Points, in no order, along strands that fork and pass close to each other.
Points whose rows are less than 60.8 apart are linked; no others are. Some points are linked to none.
j_296: [ -5  -5 -15  10  -6 -11   6  11 -26   0  -1   2  25   0  -5   3 -10  -9
 -13   2 -10   4  -3  10  -5  -3  16   5  12   3  19  -7   9  -2   7   9
  -9   1  -7 -19   5  -8  -2   9   7  10  10   2   5   6   6]
j_579: [  0 -14   0  -3  -6 -11  13 -17   0   9  11   0   0   6  -2  -3   3 -11
 -13  -4   7   5  11  -9  -2   1  -4 -15  -7  14   7   0  -6  -2   7   5
  -4   0   0   0  -5   0  -1  21   9  14  13 -11 -13   9 -10]
j_27: [  5  -1  -6   9   6  -5   2  12 -15 -10  -6 -11  12  11  12   1   5  -8
   2   6  -1  -1 -19   8  -1  -7  22  14   0  -4  10  10  23  -2   4  15
   3 -16 -20  -4   4 -14   1  18  10  16  -1  -4  13   1  21]
j_304: [-17   2  -7   1  11   3   9  -1 -11 -14  -2   1  12  29   7   7 -10   0
  -4   0 -17  -1   1  19  -1  11   1  12   4 -13  -9 -15  -5  -7  -2  11
  -6  -4  12   6   9   6   4   2   1 -11  -2   6  -5  -3   2]
j_605: [-20  -4   5  -1   6  -2  -9 -15  -4 -12   1 -14  -5  11 -16  -4 -11  12
   2  -8  -2 -10   5 -11   3  13   5   0  -8 -21 -17  -8  -7  -9   2  12
   8   5  12  -2  10   5  -2  -1   2 -12   3  -3 -24  -9   6]
j_190: [ 10  10  11  -8  -3  11  -2  -1  -5  11   1   5   3 -20  -9   7   4   3
   6  -4   6  -7   1   6  11  -7   1 -12   4   0  -1  -6  21  13  -8  -1
  -1   8 -11  -5   4   2  -2  -5 -12  -9  -6   5  -3   4   3]
j_700: [-14  -9 -13   9   7 -15  -3  -7  -4 -15 -17 -17  -2   7 -12  -7  -3  14
   2  -7 -11  -4   3  -9 -10   5   3  -4   2 -14  -3   3  -4  -7  13  14
   7  -1  -1   7   6   5   2   5  11  -3   8  -2 -14   7   8]
j_627: [  1   0  -9  -5  15  -2  10   8 -15 -14   5  -3  -1  13   0  11   6  -6
  -2  -7 -14  13   4  -2  -6 -14 -12   1  -1  10   0   0  13  11  10   7
   3   4 -13  -5   5  -5   7  22  13  13   7 -14   4  16   5]
j_724: [  5  -3   7  14   2  -1 -19  -5 -11   0  -9  -4   0  -5  -6  -6  -2  24
   9  -3 -10  -9   7  11   2   4  -3  -8  18  -6  -6  -8   8   4  -7  -1
   2   3  -4  19  -1  -4   4   0  -8 -11 -10   3  -7  -9   4]
j_158: [ -1   2   7   3 -16   3  13  -1  -5  10   9   4  16   0   8  -9  -4  -1
  -7   9  -1  -4  -1  -3   0  18   5  -2  14  -4   0  -6  -2  -7 -16  -6
   1   4  14   2 -12  -3  -2   0   0   8  -6  10 -15  -9  -2]
j_30: [  3  -1 -10   0 -14  -2  -3  10  17  15 -21  -1  11   3   1  -5   9  -6
 -15  17  16  -8 -15   4   3   5  13   1 -13   3  23   8   8   5  -1   2
  -3  -5   7  -7   2   1  -8  -7   1  21  13   3   5   3   3]
j_167: [ 15 -13  -4   1   0   1   2  13   2  10   2  -9 -13   2  -5   4   6   5
   0   7  17  13  -1   1 -15  -5  -3  -2  -2  22   4  13 -29  12  -2 -17
  -7  -2 -13  -3  -7  -4  -4   4   6   8   2  -3  18  -9 -12]
j_159: [-13   4  11  -6   3   3   7 -12   4  -3   5  14 -12  10  17   8   6 -15
   1  -2   5  -2   2   1  -4 -15  -1  -1  -7   8  -9  12  -9  -2  -4  -9
  -7 -10  -3   4  -3   6   7   4   8  -1   2   9   6  -4  -7]
j_675: [  8  -3  10  17   0  -1 -22  -6 -15   8  -9 -11   8  -3  -7   3   8   7
   9  -5   5 -19   2   8   2  -1   6  -9  10  -6   1   6  17   9 -10 -13
 -10 -17 -16  20   5  -3   9   2   0  -4  -8   2 -10  -5  -5]
j_990: [ -2   8   1 -11   8   9   2 -19   6  -6  25  -1 -14  -2  -5  -7  14  -4
  -5  -3   5   7  -4 -13   4  14   3  -6  13   3 -19  -2   3  -8  -8   1
  27  14  -4   6 -14 -12   6   6  -5  -4  -6 -10 -13  -9   2]
j_682: [  7  -1   4   2  -9  -4   2  -7 -20  10   2   2   1 -10  -2  -6 -11   5
  10   5 -10   6  10 -13   7 -13  -2   1  19  -2 -12  -3  13   3 -20 -15
  -9  -7   1  13 -14   4   9  -7  -5  -4  -6  10  -6   5  -7]
j_643: [-13  -2   0  -1  -7  -9  -3 -17   9   6  -1  -7  -4  -6   3  -4   2  -8
  -1  -5  22  -9  -5   0  -1  11  19 -11 -17   0   2  12  -1 -14   2  10
   4  -7   3  -3  -5   5  -9   8   9  -1  15   1   0  -3   1]
j_502: [  3   4   1   2   5   6   3   3 -11   4  10 -13  -1   0   0   9 -19  19
  15   9  -7   1  10   3  -7  -1 -16  13  14 -13  -3 -18   5  -2 -13  -4
 -16 -16   5   2   5  11  -3 -17  -5 -13  -7  15   9 -13   3]
j_551: [  7  -5   9  -7 -12  -6  -6  -3  12  17  -7  -2  -1 -15  -6  -4 -15   4
  -7   6   8 -12   5  -6   9  -2 -12  -1  -1  -1   3  -5  -1  -2   0  -1
 -10   6  16  -1   2   5  -4 -16 -12  -5   7   2  -4  -2 -13]
j_43: [ -7   8  -4 -13   7   6   9 -13  -5  -6  24   6   4  11  -7  -4   5  -4
   5  -2  -6   0   2 -12   7   6   1  -2   8  -6 -19 -12   7  -3 -11   0
  13  17  10   3  -2 -12   0   5  -8  -3  -3 -12 -26  -2  -6]
j_804: [ 11   2   2   5  -9   8  -2  16  -4  11   7   2   7  -5  14   9  -6  -9
 -10  13  -1  -2  -4   6  -2  -1   1   8   2  -6  19 -17  15   4  -2   0
  -6  -6  -2  -7   9  -3  -1  -6 -11   7 -12   9  11  -3   5]
j_456: [ -5  -1  13  -4   9  -2  -5  -7  -7 -11  10  14  -5  -9  17   1   5  -1
  -4 -12 -12   3   9   1   8   1 -15  -6   9   8  -1  -6  -1   0   6   4
  12  18  -7   6  -3 -12   7   4  -5  -1 -11 -12  -4   3  -3]
j_436: [ 13   2   5   1   3   6  -3  -5  -9  15   4   4  -3 -17 -10  -1  12   5
  16  -2   1   9   1  -5  10 -12  -4  -4  11   7 -16  -2  12  13  -9 -13
  -7  -3 -12   0 -10   7   6   3 -10  -6 -13   8   7   2  -4]
j_32: [ -9  -3  -3   7   4  -5  21   5 -11 -10   2  11   8   7  10  15  -2  -6
  -4  -1 -23  10   2  11  -5 -11 -12  -2   1   2  14  -8  10   7  11   4
  -9  -1  -8  -6  15   5   4  27  17   8   0   1   0  25   8]
j_711: [-18  12   2   1  -7   2  15  -8  -7   0   7  13   4 -13  -1   0  -5   7
  -2 -11  -4   6   8   0   4   7  12  -7  -1   0   5   0   9  -8   6  21
   8  20   2 -12   0  -1 -13  17   0  -6  -2   5 -11   4   1]
j_658: [  3  -6   4  -7  -8   0  -5   7   2   2  -8   4 -12  -4  11   6 -11 -15
  -7  -2   8   1  12   6   5 -20  -6   5 -21   7  -4  -1 -26  -9  -4  -7
 -10   3   3  -9   4   5   3 -23  -6  -8  -2  -9  15  -6  -6]
j_434: [ -8   4   9   3  -5  -6  19 -15   4  -1  20   6 -14  -1   4  -2  -9   4
  -1   1  -4   6   8  -6  -2   0 -17  -6  -6  -9  -3  -9   7  -9   7   3
 -12   1   9   3  13   9   2   3   0  -3   0   3 -14   2 -13]
j_347: [ -5  19  18 -10   3  22  12   7   9  -1  24  33   9   2   8   8   6 -10
  -1  -4  -8   6  -2  -1  11   0 -11  -4   1   4   5 -19   6   8   3  -5
   6  31   6 -13   3  -2 -10  12  -5   0 -21  -8  -6   4   6]
j_720: [ -3  12   2  -6  10  18  11  20   0  -6  23  16   1  -7   4   6  -5  -4
  -8  -1 -18   6   4   1   8   4 -17  -5   9   3  12 -23   5  10  11   7
   8  25  -1 -13   1  -9 -11   3  -8   7 -15  -4   7   5   9]
j_765: [-17  10   7  -1 -11  -2  11 -10   4  -2 -10  16  -7 -26  -2 -13  -4   2
   0  -9  -7  12   6 -10   1   0   2  -9  -6   8   7  11  -2  -7  15  13
   9  17   1  -9  -2  11  -8   0   2   1  -4  12  -1  18  -4]
j_637: [ -5  -6  -5   5  -1  -4   6   4 -13  -9 -15  13   3   7  -5 -16  -4   8
   9   4 -21   8  -3 -18 -10   9  -9   3  19  -9 -11   2 -15  -2  -4 -18
   9  -7   6  -2 -16   2  -2   1   4   4  -3  19  -8  -1  -3]
j_680: [ 22   1   1  -1  -3   4   5   1  22  17   1   1  -8 -13  -2  -3  23   9
  -5   6  16   2 -13   2   0   1  -2 -12   5  19  10   9   7  17   2   1
   3   6 -10   4  -4 -13  -5   7  -6   7  -2   0   3  12  -5]
j_241: [ 11   5   1  -3 -14   6   5  15   3  13   6   9   4  -2  17  17  -5 -16
 -11  10  14   2  -2  13  -3  -8  13  11 -15   6  14   6  -1   3 -14  -7
 -13  -3   5 -12  -1   4  -5 -13  -5   7  -9  12  23 -11   3]
j_876: [  6  -6   2 -13 -12   4  -3   7  -9  14  10   0   1  -8   7  14 -13 -20
 -11   0  17   4  13   0   5 -16   8   3 -10   9   8  -3   1  -8  -7  -5
 -10   9   1 -11  -6   1  -2 -10   1  -2  -3 -11   8  -6  -9]
j_951: [ -1 -15  -9  15   0 -12   2  -2   0   4   6 -10 -12  -6  -6  -2  -4  20
   2  -4   5  -7  10  10 -11   1   3  -9   1  10   7   8  -3   0  11   9
 -12  -7  -3  -1   0   0   0  12   8  -7   9  -6   0  -3 -12]
j_177: [ -4  -1 -15 -11  13   0  13 -18  -4  -7  20 -15  -4  13 -20   3  -5  11
   7   1   1   3   9  -8  -3   4   0  -6   9  -3 -18  -7   0  -9  -7   5
  -2   4  15   4 -11   1  -1   7   6  -1   8 -14 -15   0 -16]
j_265: [-10   6   6   0 -12   2   4 -11   0  10   3  -1   3  -5  -2 -12  -3   0
   4   1   3   5  -5 -14   1  17   7   2   5 -16  -3   8  11 -20 -12  -6
   0 -13   4   3  -4  13   1  -7   3   1  -2  15  -9  -6  -6]
j_825: [ 18  -3   1 -13   4   7  10  -5  13  10  12 -11 -11  -3  -4   2  23 -13
  -4   1  20   5 -12  -9   7  -8 -10 -10 -14  10  -5   2  14   8   7   6
   9   4 -13  -1  -5 -11   4   3  -5   8   0 -15   0  11  -4]
j_24: [ -9  -8  -1  -2   5 -10   0  -2   6 -16 -10   4   7  18   9  -1   4   6
  -8 -10 -21  -8  10   3  10  10 -12  -4  -8  -5  -1 -13 -14  -1  13   9
   9  12  12  14  14  -2   3   2  -3   2   1  -7 -23  10   2]
j_223: [ 10  -4 -14  -3   3  12  -9  17   0   0   4 -11  -4 -10  -3  -3   9  -8
 -11   3   7  13  -6  -9  -1   8   5  -1  -2   2   3  -1  -3   0   5   9
  23  13 -14 -13  -6 -19  -5  -4  -6   8   0 -10  14  -4   7]
j_461: [ -4  -5  -9  -2   7  -9   6   1 -12 -21   0   6  -8  14   5  -1  -5  17
  -1 -12 -31   0  24  -4  -1   1 -28   1   0   5 -12 -17 -15   2  11   8
   5  18  16   8  11  -4   6  -4  -5   7  -7  -3 -15   6  -8]
j_453: [ 12   4 -10 -12  -1   1   2  -7  17   9   8 -21  -2   5 -11   2  11  -9
  -2   7  21  -6  -8  -8   5  -1   4  -2 -10  -2  -9   9  13   3  -2   2
   5  -1   8   6 -10   0   2 -10  -3   3  17  -8   0   0   2]
j_139: [  3  -3  13  -2  10  -2 -12 -10  14  -5   4  -8 -27  -7  11   7   0   9
   3  -1  -4   2   5   0  -1 -14 -24   7  -3  12 -20   7 -13  -4   0  -1
  -7   4  -3   8  -1   6  15 -20 -11  -6  -8  -5  12   4  -7]
j_251: [ -6   3  -1  14  -7   1  -2   3  -7  -3  14  15  -7 -10   3  -3   8   3
  -7  -3   2  -9  -4  15  -1   8  13  -5   6   4  11  -3   8   4  10  16
   7   7 -13 -16   1  -7 -13  19   5 -10  -7   1   7  -2   6]
j_673: [ -8   2   5   5   7   0   2   2  -9  -5   2  -1  -3   1 -11   7 -32  15
  12  -5 -15  -6  16   5  -5 -10 -13   9  -1 -13  -9 -16  -3   7  -8  -6
 -26 -11   7  -1  15  18  -3 -10   4 -13  -5   3   2 -13  -8]
j_650: [ 17 -14   1   2   2  -3 -13   3  -8   4 -10 -13  -1  -8 -18 -13  12   3
  14   5   3   8  -6 -21  -7  -2  -1  -9  10   7   5  11 -10  10  -7 -23
  11 -14 -18  -5  -7  -7   9   8   3   7   3  -5  -2  -6  -6]
j_370: [ -1  -7  -3   4  -8 -12   9  -5  -5  10  14  -3 -11  -6  -2   7  -7  -4
 -14  -1  18  -5   8   2  -6  -6   6 -11 -17   9  19   2   4   4  13  15
 -15   0  -7 -13   4  -1  -7  16   7   3   4 -12   2   9  -6]
j_65: [-12  -2  -3  -1 -19   1   1  -6  -3   8  -6  -9   6 -16 -12 -11  -6  -6
  -6   9   9   2  -6 -15   1  12  12  -4  -5 -13   9   3   6 -17   3   1
   9  -8   9 -12  -5   5  -6  -8   0  -2  15   5  -7  -4   0]
j_721: [  4 -10 -19 -11   4   2  -6   1 -14  -5  15 -11  -8  -9   1   3   0 -14
  -3  -1  12  23   4 -15  -4  -1  12   5   4  11   3   9  -7 -13   1   5
  15   7  -7  -6 -26 -16   4   0   3   3   2 -19  18  -6   7]
j_447: [ -2   1 -10  -9  16   8  -8  -5  -6  -7 -13  -3  -2  -4 -21   1   0   3
  17  -1  -3   8   1 -14   0 -11  11   9   6  -1 -25  11  -1   5   1  -3
   6  -5 -11  -7  -8   9   8  -7   4 -10   4   7  12   6   4]
j_407: [  4  -9   3   2 -11 -13  -1 -11  -2  -4 -16  -1   2  -3  -1 -23   6   9
   3   4 -15   4  -1 -24  -5   6 -17  -2  10 -10  -3   9  -4  -2   4 -16
  12  -9  -2  15  -2   9   6  -3   3  10  -6  12 -17   6  -6]
j_983: [  0   7  -6  14  -5   0   1  11  21   9 -14   2   3   7   6  -5  -2  17
  -6  12   1 -16  -3  27  -3  18   7  -1   7   7   4   4 -12   1  -5   4
  -3   0  15   9  -1   6 -15  -3  -1 -10   8  12  13  -7  -2]
j_751: [-12  10   5   0  -8   1   8   9  -7  -2  -5  23  11  -3  10  -2 -13  -1
  -3  -2 -19   3   4   3   2 -10 -14   1  -7  -4   5 -13  -5   2   5  -4
  -8   3   8  -5  12   7  -4 -10  -3   2  -7  12  -4  15  -1]
j_360: [  7   5  16   8  -4   1 -19 -10  18   7 -12  -4  -1  -4 -13  -7  21   9
  14  -6  13 -19 -10   5   8   6  10  -8  -2  -7  -4  15   7  12 -13 -16
   2 -10  -9  12   9   6   0   2   4 -12  -1  -1 -15  -8  -5]
j_128: [  2  12   2  -1   4   5   1  -7   7   7   2 -12 -15 -10   7   6  -4  10
   5  -3   5   2   3   3  -6  -4   0   8  -6  -8  -8   5  28  -6  -1   9
 -12 -11  -5   9   4  14  12 -16  -8 -10  -4  10  13   5   6]
j_242: [ -6   1   0 -15  10   2  -5 -16   6 -10   6  -1 -12  18   6   9   4  -6
   3  -8  -2   3   8  -2   4 -14 -12   9  -6   5 -25   3 -13  -6  -4  -3
  -1   4   4  10  -5  11  19 -12  -1  -9  -1  -9   6  -1  -3]
j_821: [ -6   9   9 -12   5  19  16   6   9   4  21  26   4  -9 -14   1  -4 -12
   7   2  -4   0   3  -5  13  -9  -4   1 -14   2   3 -19  -6  13   7  -7
  -3  17   5 -26  12   1 -13   1  -8   3  -8  -4 -18   1  -6]
j_75: [  9   9  -1  -7  -4   7  -3  15  14   7 -10   3   4   2  21  22   6 -19
  -4   6  13   0 -14   8  11 -10  16  19 -18   0  17   9  14  -1  -1   3
  -3  -5   4  -4   4   1   1 -16  -3   7   1  10  28   0  15]
j_807: [  1   1   5   2  -7   2  -1   6   4  -3  -1  25   8  11  10  -4   4 -11
  -3   0  -9  -6   2   1   5   2 -11   0   3  -1  -1 -15 -10   6  -8 -15
   3   1  18   2   1  -4   3  -1  -5   3  -7   4 -10  -5  -6]
j_250: [  9  11  13   2   1  -4  -7  -4  20  -1  -8   3 -13 -15  26   4   1   8
   5   0  -1   0   1   4   0  -3 -11  10  -6   2  -3   4   5  -8   0   6
  -2  -1   0  16   1   8   5 -24 -17 -14  -2   8  13   4   6]
j_133: [ -5   1  -7  -6   2  -4   9  -5  11  -6  -5   6   2  10  13 -11  15  -4
  -5   0  -1   8 -10  -4  -4  16   6   2   3  10  -5   9 -25  -1   0   0
  18   9   9  11 -20  -5   2   6   2   9  12   2   5   4   0]
j_955: [  4  -2   9  -1  -5   2   2   5 -12   5  11  -2   0   0  15  10   3 -21
 -10   5   0  -1  -2   7   0 -13  -2   0  -2   6  20  -2  19   5  -2  -2
  -8 -13 -20   0   8   0   8   7  -2  13  -9  -4  10   1   3]
j_485: [ -4   2  -4   4 -13  -9  -5   3   2   9 -21  -6  13 -13  -7  -2 -15   3
 -10   5  -5  -2   4  -5  -2   5   6   5   0 -10   8   0  -3  -9   1   7
   2  -5  19   2  -5   5  -3 -16 -11  -3  11   9   3   3   4]
j_874: [ -4   6   2  -4   0   7   8  -1   9 -11  -6   8   0   9 -13   0  10   8
   7  -2 -11   2  -9  -5   8  -4  -1  -5  -8  -6  -6   0   5  11   8  13
   0   5  -1  -4   5   9  -8  -2  -3   2   7   6  -6  15   7]
j_289: [ -5   6  13   6   4   1 -12   1   7   5  -7  -2   1   5  -8 -21   4   8
  11   0   8 -19  -8   4  -3  12   3  -3   4  -7  -9   6 -14  -1 -11 -17
   8 -10   4  12  -1   4  -4  -4   7 -10  -2   8 -19 -21 -10]
j_548: [-10   4  -3 -13   5  10   7   1   0 -11 -11   8   7  -2  -6   2   2 -10
   6   3  -7   8  -6 -15   8  -5   0   9   0 -10 -19   5   8  -2   3  -1
  10  -7   2  -6  -8   8   9  -6   1   0   9   9   1  11  10]
j_799: [ 10   6   2   0   8   7  -3  10  16   5  10 -19  -9   6   2   6   1  19
   8  10   7  -6  -6  12  -7   3  -7   6   2 -10  -8  -7   5  -1  -5  -1
 -15 -13   3  11   6   3   2 -19  -1  -7  -9  11   8 -10   2]
j_207: [ -4  -2 -11  -8   8  -1 -15  -2 -16  -8  -1  -3  -7  -1  -6   2  -3  -3
   8   2  -3  18  13  -8  -7  -4   8  13  11   5 -12  13  -5 -12  -3   0
   7  -2 -11  -1 -17  -3  15  -5   6  -6   0  -6  17   1   5]
j_183: [ -1   7   6   2   2   4   4   7  26   2  13  -3 -13  14   4   2  -3  19
   0   8   6 -11  -5  15   0  17 -11  -4   2  -2  -5  -8  -9  -3  -9   1
  -7   5  17   9   4   4  -7 -11  -9 -13  -1  10  -2 -14  -4]
j_987: [  4   0  17  -3   2   4   0 -12   4   2  14   9   0   7 -13   5 -12  11
  12  -5   1 -13  11   8  17  -9  -8   3  -3   0 -18 -13 -15  11  -6 -12
 -16   7  10   5  11   5  -4  -1 -10 -16  -3 -12 -17 -16 -13]
j_7: [ -4  11  13 -18   0   9   3   2  -1   4   6  21  12 -12   0   3 -19 -17
  -4  -2  -8   0   7  -9  12 -19  -9   2 -12  -7   2 -17   4   7  -1  -5
  -2   6   8 -13   8   9  -2 -12  -5   0  -4   2  -7   8   0]
j_963: [ 12  -8 -18   1   2   1   7  20 -20  -4  10  -5  11   4  -8   9  -3 -10
 -15   0 -11  12   1   1 -10  -3  -6   0   9   8  12 -13  12   3   8  11
   3  15  -8 -12   1 -20  -1  16   1  12   6 -12  12  11   9]
j_197: [ 19 -10  -9  -3   1   3  -9  18  -7  13  -9 -12   0  -5 -20  -3   1   3
  15   7  20   3  -3 -11  -4 -14   1   0   8  14   2  17 -12   7 -15 -27
  -7 -19  -7  -3 -11  -9   2  -1   8   6   6  -6  11 -11 -11]
j_267: [ 17   9  -3   0  -8  -1  -4   6  18   7 -23  -2   9  -4   5  -1  15  -7
   1   4  14  -7 -19  -3   2  -5  26   9 -17  -1  12  20  17   8   2   5
   4 -14 -10   1   3   3  -5  -7   2   8   8   7  16   7  11]
j_554: [ -4   0   1  -2  -2   6 -11   6   1  -1 -19   3  -6 -13   7   3  -6 -19
   2  -5  13   3   1  -2  -3  -6  15  15 -25   3   5  14 -14  -8   4  -1
   4 -10  -5 -12  -4   9   3 -22  -1  -2   5  -2  23  -7   9]
j_275: [ -9   6   9  -1   3   5  -2  -4  -6   2   7   8   0   5 -12   5 -16  16
  14 -11  -1 -14  10  21   2   2   8  -3   7  -2  -8  -9  -6   5  -6  -9
 -18  -2   6   1   9  13  -9   1   4 -19  -6   3  -5 -12  -7]
j_986: [  0  -2   3   0  -3 -10  -5 -12 -21   3  -1 -18  -7  -9 -15  -3  -9  11
  22   7   0  14   4 -17  -6  -6 -14  -1  19 -15  -5   7  14  -5 -17  -9
 -12 -20  -5   9  -4   2  12  -3   9  -6  -8   6  -7  -1 -10]
j_316: [ -5   3  -8  -4   7  -3   4   5   7 -14  -5   6   3   2  -8  -7   9  11
  -6  -8 -15  -5   0  -9   8   3  -7  -1  -5  -5   3 -13   4   9  18  17
  19  20   9   5  11  -7  -6   4  -9   8   1  -4 -15  20   8]
j_778: [  3  13  -5   4  -6   8   2  -5   8  -7 -20   2  17  -1  -2  -9  19  -7
   1   2   3   2 -24   0   7   8  30   2   0  -2  -1  26  16   5   2   1
  20  -5 -10   1 -12   1   0   9   1   3  12   9  10   3  12]
j_396: [ 22 -11  -1   4  -3  -6 -12  -5   5   4 -14 -17   1 -17  -8 -17  13  10
   0   6   1   8 -11 -20  -3   2 -11   1   5 -11   3   7   3   2   0 -13
   9 -13 -10  19  -3  -6   4  -6  -4   8   1   1  -5   2  -2]
j_356: [ -4   1   3   6  -6  -6   5 -13  13   2 -22  12   4 -18  -3 -17  10   1
  -8  -1   8   2  -4  -3   3   4   0 -11 -15   9  17  22  -2   6  20   9
   7  12  -5  -9   2   4 -15   8  -1   8   8  -5  -5  23  -1]
j_628: [ -4 -18 -11  16  -5 -11  -7   7  -1  10 -15 -14   4   1  -4  -2 -16  10
 -11   1  12 -15   5  17 -11   4   5  -8  -1   2  23   6  -9  -4   4   3
 -18  -8   7  -1   8   2  -8   2  12  -1   8  -7  -2  -4  -7]
j_58: [ 13  -2  10  -4   2  -5  -6   3  17   7  -1   1   2   1 -10  10 -13   6
  -1   1   3 -14   4  14  10 -12  -9  -4 -13   1  -6 -12 -11  14  -3 -13
 -21   6  10   3  11   5  -6 -18 -11 -13  -2  -2  -1   3 -12]
j_17: [ -2   2   4   3   9   5  -5  15   2  -4  -6   4   4  17  -6 -11  11  15
  12  -4  -2 -15 -15   9  -7   9   8  -4  11  -8  -8  -3  -8  12 -10 -13
   2 -11  -5   5   6  -1  -8  12   6  -2  -8  11  -9 -14   4]
j_135: [  9 -11   2  23  -4  -5 -19  15 -10   6  -5  -3  -1  -1  11   0  -3  14
  -1  -5   0  -9   4  26  -4  10   7   0  17   7   6   1  -4  -1  -6  -3
  -4  -5  -3  14  -8 -10   4   2  -7 -11 -12  -1  12 -14   7]
j_391: [  8 -15  -5  16  -3  -6 -15  10 -41  -1   2  -6  -1   8   6   2   0  -9
   6   5   7  12   7  -6 -10  -1   7   4   9   0   5  -3  -4  -4  -8  -9
   4 -14 -22 -12  -4 -23  10   6  10   7  -3  -4   2 -13   2]
j_216: [ -6  -8  -3  -5  11  -3  -1 -10  -4  -2  14 -11  -7  11  -3   9 -14  -1
   3   4   5   8  12   5  -3   0   2   0   4   0 -19  -6 -14  -9  -8  -1
  -9  -5  14   5 -11   3   0  -8   1  -7   1  -9  -3 -15  -6]
j_394: [  4   7  -5 -13   0   5  -1 -20   6   5  15 -17   0   4   9  14  -3 -17
 -11  -2  17   1   4 -13  11   3  10  -4  -7  -9 -11   2  21 -20  -5  15
   8   1   8  13  -4  -1  10  -6  -5   0   9  -7  -3   0   6]
j_310: [-12   8  -9   1   6 -13   5   6   7 -22 -13  12  16  33  10   2   4  -1
  -4  -5 -24 -14  -8  16   8   4   2   2  -1 -11  -2 -15  -5   2   5   3
   6   4  11   6  15   3   2   3  -7  -6  -2   4 -11  10  10]
j_692: [ -8  -4  -9  -3 -14 -11   1 -16   9   2   8  -8   2  -3  13   4  -4 -17
 -16  -7  14  10   3  -6   0  12  12  -1 -13   3   3  11   8 -25   4  21
   6   6  10   1 -12  -3   7   4   3   5  16  -9   1   0   4]
j_564: [  1   9   3  -3   4   1   7   2  -6   1   4  -2   6   1  17  11  16 -28
  -1   4   8   1 -18  -5   4 -11   7   7 -14   4   4  12  23  -1   5  10
   0 -16 -19  -5  -3  -8   5  17  17  15   3  -5  11   0  13]
j_960: [  9   6   9   5   1   4   5   1   7  11   9   5  -6  -9   0   5  13   7
  -3   0   8  -4 -10  16   8   3   6 -12   2   8  10  -1  20  12   8   6
  -1   7 -13  -5   6  -6 -12  13  -8  -7 -10   4   8  10   5]
j_202: [ -3  -5  -8  14   7  -5  -5   2 -30  -7   2 -12  10  15  -3  -7   8 -10
   5   5  -2   4 -15  -8 -10   5  18   1  11  -9   7   5  12  -8   2  -2
   6 -18 -21  -6   2 -15   8  16  16  11  -2   1   0 -12  16]
j_909: [  3 -13   0  -7   6  -2   1   0  -6 -16  12   3  -7   2   4  16  -6   0
  -4 -16 -20   8  25   9   3  -8 -25   7   4   6   0 -14 -14   3   3  -3
   0  21   5   0   5  -6   3   2  -4  -1  -6 -23   0   0  -6]
j_793: [  3   4  -3  -5  18   2  -5 -12   9  -7   8  -6  -7  -2   4   2  18   0
  -2  -7  -3   0   0  -1   5   7  -6  -2  10   9 -14   6  10  -2   7  15
  18  20  -6  16 -12 -12  10  11  -8  -6  -2 -11  -4   2   2]
j_771: [ 10 -12 -14   9   1  -9  -4  11  11  -2 -18  -9   9  13   2  -3   3   0
  -9   9  10   0  -4  11 -12   6   7   0  -4   9  17  10 -14   0   6   2
  -4  -6   3  -2   2  -4  -2   5   9  14  16  -6  15   4   1]
j_171: [ -3  -3   0  13  -2  -4 -10  14  11   0  -8   6   4   6  13  -5  -8  12
   2   0  -7  -8   3  23 -11  15   0   2  18   9   4   2 -26  -3  -2 -17
  -2  -1  11   8  -6  -1  -3   5  -6  -7  -5  11   5 -11  -3]
j_10: [-14   4   0   1   3   0  -6  -3  14 -10 -13   4  -6  -5  13   0  -4  -8
  -4  -2  14  -2  -8  10  -3   6  11   8 -26   1   7  11 -15  -6  11  15
   0   3  -2  -6  -1   2  -8  -4   4  -7  10  -2  16  -4  10]
j_313: [ -7   7   9   9  -5   3   7   9  -2  -7  -3  20   1   3  11   4   2  -5
  -6   2 -18   5   0   8  -2  -6 -17  -1   1   1  25 -13   3  14  18   5
 -10   9  -6 -14  27   5  -5  11   3  18  -8   7   1  16   4]
j_782: [ -7   0  -5   7   9   9   1  17 -15  -9  -6  -2   8  15 -15 -13  -6   7
  21  -1 -11  -1 -10  -1 -11  -2  -2   6  11  -9 -10  -3 -19   5  -8 -16
  -7 -17   0  -8   1   4  -3   2  18   3   3  11  -3  -5  -6]
j_308: [-16 -12 -12  13   0  -9  -8   8   3  -7 -21 -18   1  12  -7  -5 -19  12
   3  -4  -4 -11  -1  11 -14   7   3   1   1 -13   3   4 -18  -8  -1  -1
  -8 -14  12   4   5   8  -3  -3   7  -4  12  -5  -4  -3   0]
j_18: [  1 -13   1  -9   0  -3   7  -5  11  -1   2  -1  -4   1   5 -11  14 -14
  -6   3   2   7  -7 -17  -3   4  -8   0  -9   6  -3   4 -19  -6   3  -7
  10   3   8   1  -7  -4   3   0   5  18   8  -2 -10   2  -7]

Follow the links from the first point to the second, and from the first to the third. Name the last point that the two ways share.
j_391; j_18; j_251 -> j_241
j_650; j_265; j_242 -> j_799
j_951; j_251; j_58 -> j_643
j_207; j_485; j_782 -> j_799
j_356; j_963; j_177 -> j_65
j_133; j_627; j_394 -> j_643
j_394; j_963; j_909 -> j_65
j_579; j_987; j_564 -> j_241
j_821; j_18; j_700 -> j_628

A fork is a point with three links, a tip a point with one. Leave the first point through the second and follow the links. Name the first fork or tip that comes.
j_983; j_171 -> j_167
j_782; j_17 -> j_799
j_242; j_216 -> j_24

A fork is a point with three links. Follow the links from the first point to the second and name the forks in between, in order.
j_771; j_711 -> j_267 > j_241 > j_643 > j_960
j_275; j_721 -> j_799 > j_242 > j_24
j_197; j_242 -> j_799
j_658; j_909 -> j_643 > j_65 > j_799 > j_242
j_177; j_58 -> j_242 > j_799
j_456; j_436 -> j_242 > j_799 > j_65 > j_643 > j_960
j_605; j_159 -> j_628 > j_267 > j_241 > j_643 > j_65 > j_799 > j_242
j_289; j_771 -> j_799 > j_65 > j_643 > j_241 > j_267
j_628; j_159 -> j_267 > j_241 > j_643 > j_65 > j_799 > j_242
j_396; j_821 -> j_799 > j_65 > j_751
